The views of a scene show one set of named points, each view turned or mirrored, shifted and resized as a whole, with a little noise and some points left out.

Scene 1
View 1
letom: [-6 -1 -5 10  5  8 11  6  6]
zezo: [-16   0  -2  -3  -4   8  16  -4  21]
befi: [-17   5 -11  10   4  10  21   4  18]
dolu: [ 9  0  8  4 -4 14  4  7 -3]
nadi: [ -5   9   4  -6 -11  18  11  10   9]
pil: [-2 -1 -2 12  5 11 12  5  7]
Defi: [-7  1 -1  3  0 12 14  2 14]
Vinu: [-2 -5  2 10  5 11 14 -6 16]
tif: [-3  8  5 -1 -8 19 13  7 11]
Bopip: [ -2  18   4  -5 -13  24  11  21   3]
lefo: [-19   2  -6  -5  -5   6  15   1  17]
nin: [-7 -4 -6 19 12 11 19 -3 18]
gufov: [ 5 -3  2 14  7 11  8  4  2]
Giba: [-7  1  1 -1 -4 10 11  0 13]
devek: [ 6 -3 -1 19 11 13  9 10 -4]
View 2
zezo: [-12   1  22  -5  15   7 -19   1 -10]
Defi: [ -8  14  28  -7  10   4   1   3 -18]
Bopip: [-16  30  46  22  13  30   9  -3 -48]
befi: [ 10  18  23 -12  28   2 -11  -7  -8]
pil: [  1  25  27 -16   7  -1  15   5 -18]
tif: [-22  21  36   3   8  14   0  -1 -31]
gufov: [ -4  27  26 -18  -2  -3  29  10 -22]
letom: [  7  21  25  -9  13   2  15   8 -16]
devek: [  6  37  28 -17   2  -4  39  10 -25]
lefo: [ -3  -1  23   3  20  12 -15   6 -12]
nin: [ 13  24  18 -38  15 -15   7  -5   2]
View 3
befi: [ -3 -16  21  11   6 -22  -7   1   5]
devek: [ -1  -3  18  24  -7   2 -15  16   4]
lefo: [ -9 -13   7  10  13 -19  -2  -1   7]
tif: [ -4 -19   9  13  13   1  -3   3   5]
nin: [ -3 -13  21  14  -9 -18 -12  -3  -2]
zezo: [ -8 -16   7   8   9 -18  -2  -6   3]
nadi: [ -4 -18   7  13  17   0  -2   7   7]
Vinu: [ -7 -11  10  13  -5  -8 -10  -3  -3]
letom: [ -5  -6  15  16   2 -11 -10   8   5]
Giba: [ -9 -12   5  12   7  -7  -5   1   3]
Defi: [ -6 -13  10  12   6  -9  -6   1   3]
dolu: [-6 -6  4 20  4 11 -9 13  4]
pil: [ -4  -8  15  17  -2  -6 -11   7   2]
Bopip: [  0 -21  11  17  22   8  -1  14  11]
View 4
Vinu: [-21   9 -14  18  -5  13  -1 -12   0]
devek: [-14   8 -25  38  33   0 -12   6  -8]
nadi: [ 21  -6  -5  17   1 -21  -7 -24   0]
dolu: [  8   6 -22  26  20  -6 -29 -13   5]
Bopip: [ 30  -9  -8  20  15 -41  -9 -25  -5]
tif: [  9  -3  -7  14  -1 -20  -4 -22  -2]
letom: [-4  0 -8 33 11  7  3 -1 -7]
gufov: [-12  10 -23  30  18   6 -12  -2  -2]
lefo: [ 11  -9  11  21 -17   9  14 -15  -3]
zezo: [  1  -4   7  16 -22   6  15 -20   1]
Giba: [  5  -2  -4  17  -6   2  -2 -17   3]
Defi: [ -2   0  -5  19  -4   1   3 -13  -3]
nin: [-34   8 -11  27  -3  10  18  -4 -11]
befi: [-10  -6   4  28  -7  -1  28  -6 -16]

In a view up to two points have been moved. Name them for each view, in the order of its rows, or write -.
view 1: -
view 2: nin
view 3: -
view 4: -
